A landscape with many valleys, sampled at points; each row gives a point and its height.
A ball rolls from a point to the lowest of its 2 nearest points, and stops where none of them is lower. Distance is the straight distance between rows; heights are no part of it.
Bofo: [128 106 152 133 135 156 142 131 107 108 126 145  96 135 121 133 101 124
  88  98]  (h 56.3)
Fut: [126 152  82 192 131 125  79 139 155 130 168 113 129 154 136  87 122 197
 186  90]  (h 58.2)
naf: [ 73 123 140 151 146 118 160  97 124 145  78 167 105  79 142 146  97 159
 114 174]  (h 52.1)
sab: [150 107 120 119 137  76 125 140 119 158 137  99  97 142  94 140  64 124
 163  91]  (h 36.2)
reni: [126 148 121 136 169  60 110 140 177  98 135 108  94 165 114 145 104 142
 150 138]  (h 57.6)
Tob: [142 106 100 118 164 138 123 162 118 159 155 150 142 158 117 152 107 112
  95  59]  (h 76.1)
Fus: [151 137 108 130 146  86 161 103 142 147 107 136 164 122  91 125 133 164
 121 166]  (h 41.1)
Pupen: [172 130 113 105 135 129  95 120 102  80 163 116 127 138 138 136 179 128
 129  86]  (h 46.9)
taf: [113 131 188 155  62 205 149 135  75  52 125 129 108  87 133 129 110  75
  84 123]  (h 62.1)
pesib: [142  86 104  77 119 147 110 177  62 157 162 135 164 169  85 112 118 133
 141 124]  (h 45.0)
palan: [134 167  64 140 142 142  90 148 203 184 143 127 192 165 162  96 150 167
 176 141]  (h 45.8)
Mabi: [152 155 119 132 152  93 116 129 155 132 126 150 121 116 129 181 127 136
 119  78]  (h 36.0)
Raf: [ 92 111 112 105 141 107  81 150 103 140 152  99 109 115 126 154 117  98
 140  88]  (h 22.3)
Vali: [126 123 138 169 135 148 128 120 166 125 105 139 133 101 100 129 126 125
  83 101]  (h 58.9)
vum: [124 100 162 168  64 135 140 102 137  73 133  94 111 110 142  99  56  69
 110 134]  (h 57.0)
gamo: [158 118  52  77 107 106 149 169 105 184 178 178 156 149 140  98 123 130
 102  90]  (h 68.5)
Fur: [179 128 154 128  89 169 111 131  74 121 136 101  78 104 136  96 159  91
 137  99]  (h 43.8)
ziru: [147  66 107 115  70 128 122 129  92 148 151  94 132 144  93  92 136 114
 186  74]  (h 43.2)
Dube: [124  50 127 140 119 119 128 155 129 139 174 100 130 146 135 137 131 144
 137  46]  (h 61.9)
Kiz: [175 121  95 109 115 127 133 138 115 103 175 130 108 125 169  80 184 128
 142  77]  (h 52.9)
Rize: [125 111 198  60  75 161 143 154  89 124 125 132 121 148 114 193 101  92
 145 124]  (h 32.8)
Vup: [120 115  69 152 168 129 104 150 149 133 141 134 161 145 108 118 110 145
 103  84]  (h 73.1)
sem: [112 109  95  94 160  87 164 132 101 141 152 151 133 134 137  91 141 118
  98 174]  (h 55.4)
fim: [102 101 116 142 164 137 113 143  99 110 130 150 115 128 116 104 117 103
  89 143]  (h 51.5)
pigak: [ 97 148 110 135 172 102 132 130 216 157 116 131 175 130 156 160 147 168
 156 172]  (h 24.6)
kad: [124  68 148 100  60 130 123 160 106 138 122 100 132 105  78  79 171 113
 140  86]  (h 39.6)
tuf: [135 123 150 191  77 147 140 103 135  88 110 106  93 115 148  95 101 101
 124  82]  (h 55.8)
dubu: [127 117 127 102 141 139 106 137  91 139 143  97 120 146 118 166  62  95
 154  62]  (h 30.7)
zagas: [129  93 110 163 131 142  82 140 124  83 145 118 123 164 141  91 154 146
 130 124]  (h 60.3)
Mok: [ 95 174 102  83 141  66 128 128 213 162  95 126 195 140 141 162 130 160
 105 175]  (h 29.9)
vezus: [127 107 182 134  33 151 153 118 127  68 146  91 121 123 174 127 123  77
 104  81]  (h 65.7)
sutaf: [139  86 113 165 131 104 134 160 157 128 147 110  89 158 127 108 105 148
 137  74]  (h 60.5)
godam: [133 152 126 117 163 145 104 116 129 120 145 139 103 147 158  74 159 138
 138 174]  (h 31.9)
misim: [166 101 139  90 116 152 132 177  78 136 148 147 142 143 115 135 149  92
 127 102]  (h 34.7)
fifo: [106 175  85 116 201  73 118 139 153 168 155 141 138 150 141 124  91 132
 113 191]  (h 63.7)
Kek: [105 160 148 180 138 154 132 100 156 149  63 154 127  92  94 142 143 135
 119 139]  (h 56.6)
nid: [156 110 106 148 134 146 160 128  89 151 130 133 160  91 138 101 183 136
 119 131]  (h 50.6)
Mede: [160 135 136 133 111 137 122 109  96 121 136 119  91 124 135  64 172 112
 144 165]  (h 39.2)
bak: [146 127 116 100 147 144 135 151  87 110 135 165 119 116 109 117 171  97
 100 146]  (h 43.9)
rem: [137 114 195 127  60 184 174 174  80  75 108 137 103  75  85 115 118 104
 117 126]  (h 64.7)
Zav: [157 145  53  90 116  71 150 159 131 143 154 141 172 165 118 108  96 138
  85  95]  (h 73.4)
Mevav: [153 125 153 144  91 141 164 107 115  66 112 108  88 127  81  82 128 109
 127 106]  (h 53.9)
rabi: [104 148 109 162 181 106  61 149 199 158 127  95 172 140 140 148 124 164
 153 134]  (h 30.6)
Vob: [110  62 158 109 103 105 144 129  98 127 129 123 132 125 106 116 168 112
 132 115]  (h 34.8)
fala: [150 173 111 154 167 138 138 105 133 138 112 141  98 133 119 130  99 124
 115 149]  (h 41.0)
vugi: [ 94 176 173 130 159 119 131 143 214 126  85  88 116 121 143 178 111 140
 188 174]  (h 30.1)
nozut: [103 127 170 157 149 118 149  74 132 105 106 135  82 119 160 143 124 154
 130 157]  (h 54.4)
Kiv: [126 129 161 153 102 174 162 100  41 121 118 122 126  55 143 151 124 103
 118 155]  (h 56.2)
tavul: [112 136 119 174 166 112  88 102 163 159 107  92 106 121 150  99 121 136
 163 121]  (h 56.5)
veza: [132 110 189 106  91 156 130 140  58  58 113 120 112 110 128 159 131  77
 133 151]  (h 49.0)
digon: [ 76 127 115 102 159 109 130 154 139 113 117 152  81 144 113 115 133 128
 100 125]  (h 45.7)
zego: [187 154  95 135 153 100 130 103 150 171 131 136 140 146 126  90 152 159
 133 140]  (h 45.1)
takal: [154 177 107 102 127 115 127 131 185 134 114 145 208 153 124  86 189 165
 109 206]  (h 59.3)
tobed: [129 116 196 107  80 168 155 130 112 123 131 122  93 148 134 182  45  65
 129 108]  (h 29.4)
Sobe: [ 81 158 119  91 126  58 141 138 186 120  94 170 144 136 125 177 137 169
  80 172]  (h 34.9)
Luze: [ 95 163  52 136 185  94  83 149 178 208 155 120 163 163 127  93  88 138
 143 166]  (h 66.3)
vivir: [114  81 147  51 132  96 158 154  94 127 138 128 131 137 127 165 143 124
 113 128]  (h 41.9)
logu: [144 158 100 115 138 148 155 108 168 167 119 140 208 157 158 109 164 159
 148 190]  (h 55.3)
niza: [163  80 133 119  93 147  97 148  92 111 172  91 153 154 149 155 123 122
 149  57]  (h 64.1)
Ror: [151 145  77 165 154 135  69 114 182 156 147 133 189 138 133 136 151 184
 136 119]  (h 38.3)
Duzus: [122 167 112 148 134  97 110  90 179 162  89 108 102  87 123 170 123 136
 135  90]  (h 32.4)
beto: [111 116 168 110 132 120 142 107 107 106 120 154 130  85 151 203 115 145
 116 103]  (h 50.5)
rog: [133 118 170 142  80 140 145  94 101  36 110 104 108 138 112 151 103  90
 133 123]  (h 51.6)
duliz: [152 157 126 144 127 168 124  76 102 124 109 125 103  99 103  97  98 104
 139 141]  (h 45.4)
nezo: [168 158  78 147 140 148 127 107 100 193 152 152 158  98 168  85 169 144
 100 117]  (h 56.9)
lotat: [145 124 117 107 127 131 135 121 144 101 138 135 128 135 156 172 160 119
 103  91]  (h 40.8)
Fena: [ 79 127 135 140 184  51 122 102 133 114 114 129 108 144 116 159 112 140
 138 163]  (h 56.4)
bepu: [174 109 195  89  58 182 119 201 106 198 153 118 152 139 119 124 162 114
 158 110]  (h 22.1)
lus: [ 95 167 150 148 122 169 149  74 134 137  44 151 118  91 108 126 135 165
 160 184]  (h 53.8)
leza: [ 95 113 134 118 129 118 138 100  83 113  93 162 100  86  92 162  91 157
 112 159]  (h 48.9)
Kig: [111 171 146 118 122 184 147 100 195 153  77 162 122 107 133 150 137 151
 156 192]  (h 50.4)
kenol: [114 117 157 137  89 155 115 146 119 120 155  85  95 153 142 151  38  68
 136  67]  (h 26.0)
fef: [184  94  85  97 136 110 150 131  76 124 163 128 163 160 139 122 126 128
 124 126]  (h 58.0)
kile: [126 112 170 137 117 135 155 118 123  88 139 126 150 102 152 194 162 139
  74 119]  (h 46.0)
roliz: [123 175 130 120 182 131 124 138 171 124 128 138 108 174 146 106 140 129
 177 210]  (h 23.0)
lud: [136 180  97 132 167 115 137 107 171 171  91 137 139 147  97 120 103 151
 149 187]  (h 36.5)
dipo: [132 153  64 166 150 114  91 106 150 186 166 123 118 141 146  93 118 141
 162 110]  (h 55.1)
Tima: [119 154 177 170 117 158 127  74 113  88  90 137 154  89 131 170 133 158
 139 148]  (h 45.9)
mik: [100 123 156 176 132  76 139  79 168 137 112  93  92 121 163 118 134 143
 154 117]  (h 55.5)
vogav: [125  93 204 132  53 192 174 151  99  79 120 109 113 125 163 139 100  92
 120 120]  (h 64.4)
Dovog: [ 95 157 129 132 167 142 110 127 160 123 107 167 142 113 136 143 157 134
  96 202]  (h 40.3)
naren: [139 129  80  81 114  99 128 148 169 150 148 151 146 146 137  77 183 154
  87 146]  (h 59.6)
fivuv: [107 135 101  82 169  63 128 154 166 122 121 162 127 148 117 138 125 145
  86 145]  (h 40.4)
nul: [171 133  90 154 137 141 118 114 112 151 171 140 117 143 117  86 132 166
 142  96]  (h 50.3)
Lis: [134 112 122 161 107 163  85 126  98  71 141 106 112 152 116  79 124  84
 138 118]  (h 56.8)
Ribis: [178  76 112  97 144 110 142 164  99 121 161 121 147 187  82 116  98 138
 146 109]  (h 52.8)
baz: [150 159 140 114 135 155 163 104 105 141 133 142  71  77 159 143 153 114
 115 142]  (h 52.5)
nages: [ 81 128 146 199 116  83 123  97 144  93  83 104 106 105 105 136  52 139
 130 116]  (h 40.6)
sanud: [176 151 139 137 102 177 153 123 106  95 115 141 105  79 137  98 159 119
 107 116]  (h 48.3)
Finus: [160 114 203  97  75 185 141 158  93 177 120 106 135 126 153 143 125  95
 148  84]  (h 16.4)
gulud: [128 107  89  85 125 138 139 157 116 153 136 164 115 132  93  62 176 135
 105 134]  (h 53.3)
gar: [121 135 124  99 124 126 184 133  71 127 109 174 138  78 114 172 116 146
  89 170]  (h 42.2)
gumas: [111 123 136 126 143 128 159 107 111 108 119 182 148 124 113 143 149 149
  85 184]  (h 30.3)
Botu: [121 175 131 155 152  89 116 138 233 150 115 111 107 104 111 145 101 150
 156 114]  (h 30.2)
Turu: [ 84 140  68 141 161 101  59 162 139 169 148 142 147 138 130 114 114 145
 114 126]  (h 69.6)
gunur: [161 153 123 125 130 149  77 125 115  81 113 113 113 132 124 122 135 104
 106 117]  (h 52.6)
noda: [109 175 144 167 171  95 139 123 217 138 113 119 122 136 164 186 122 178
 154 145]  (h 28.2)
bapu: [100 109 176  89 117 156 104 162  96  69 124 140 137 126 123 153 151  89
 106 108]  (h 44.0)
fenud: [109 119 158 194 124 120 136  61 118  90  85 116 130 103  94 154  91 146
 114 145]  (h 42.4)
reko: [141 148  61 121 138 131 136 140 150 192 145 165 151 132 148 102 135 143
  78  93]  (h 62.5)
dil: [ 69  83 132 126 130  82 124 125 108 154 118 107 119 102 116 153 127  98
 115 114]  (h 29.0)
pokav: [126  84 190  82  92 174 105 161 105 116 124 103 159 148 106 161 126  75
 131  97]  (h 37.6)
veves: [ 92 191 129 115 151 147 104 102 187 133  89 139 128 121 109 135 163 129
 157 179]  (h 46.2)
kage: [179  93 112  85  97 109 140 139  91 107 193 133  94 161 139  96 146 157
 169  95]  (h 57.7)
vit: [104  74  88  64 119  82 151 149 104 155 165 142 146 140 124 114 139 108
 115 125]  (h 49.1)
gima: [106 122 110 144 165 115  66 135 165  95 128 147 135 166 110 132 161 142
 119 147]  (h 63.6)
Dapu: [182 155 167 130  89 196 159 137  60  94 133 131 131  74 122 156 142 109
 117 132]  (h 52.7)
Kiro: [114 177 103 108 193 149 108 114 194 187 122 132 129 152 146 101 114 142
 163 198]  (h 30.5)
Fesu: [117  83 175 121  66 167 142 146 108 157 116  86 121 128 138 125  77  75
 156  69]  (h 21.7)
sev: [139 108  90 147 152  76 127 130 158 113 149 111 122 185 125 122 150 169
 144 116]  (h 59.0)
faser: [ 99 127 151 173  62 166 146  97  64  76 108 127 102  89 141 145  81 106
 100 135]  (h 59.4)
petov: [145 155 116 140 143 145 118 107 171 200 147 117 172 143 198 113 173 153
 173 156]  (h 50.7)
Geso: [109 151  74  90 161  53 155 139 121 154 170 147 133 152 153 119  87 121
 122 143]  (h 60.6)
gen: [ 51 133 139 138 161  90 146 103 128 157  99 115 113  93 113 129 121 135
 147 175]  (h 54.6)
zeva: [ 91 103 130 107 127 112  89 119 113  68 112 116 132 118  94 165 150 115
 110 114]  (h 49.5)
Pedil: [189 107 169  79  90 183 164 189  78 142 167 114 143 126 134 138 170  89
 153 133]  (h 28.0)
zuvab: [163 130 142 176 145 136 145 103  82 111 122 127 141 118 114  76 155 128
 114 167]  (h 44.4)
Navom: [109 151 168 175 130 160 101  92 157 106  81 119 157  98 172 137 164 149
 143 171]  (h 49.3)
mup: [121 118 138 168 132  93 119  94 138 118 122  88 106 131 102 133  84 104
 144  81]  (h 38.9)

Where does a ball stop that starts at each point below?
Dube: gumas
zagas: pigak
gima: gumas
gamo: roliz
kage: pigak
tavul: roliz
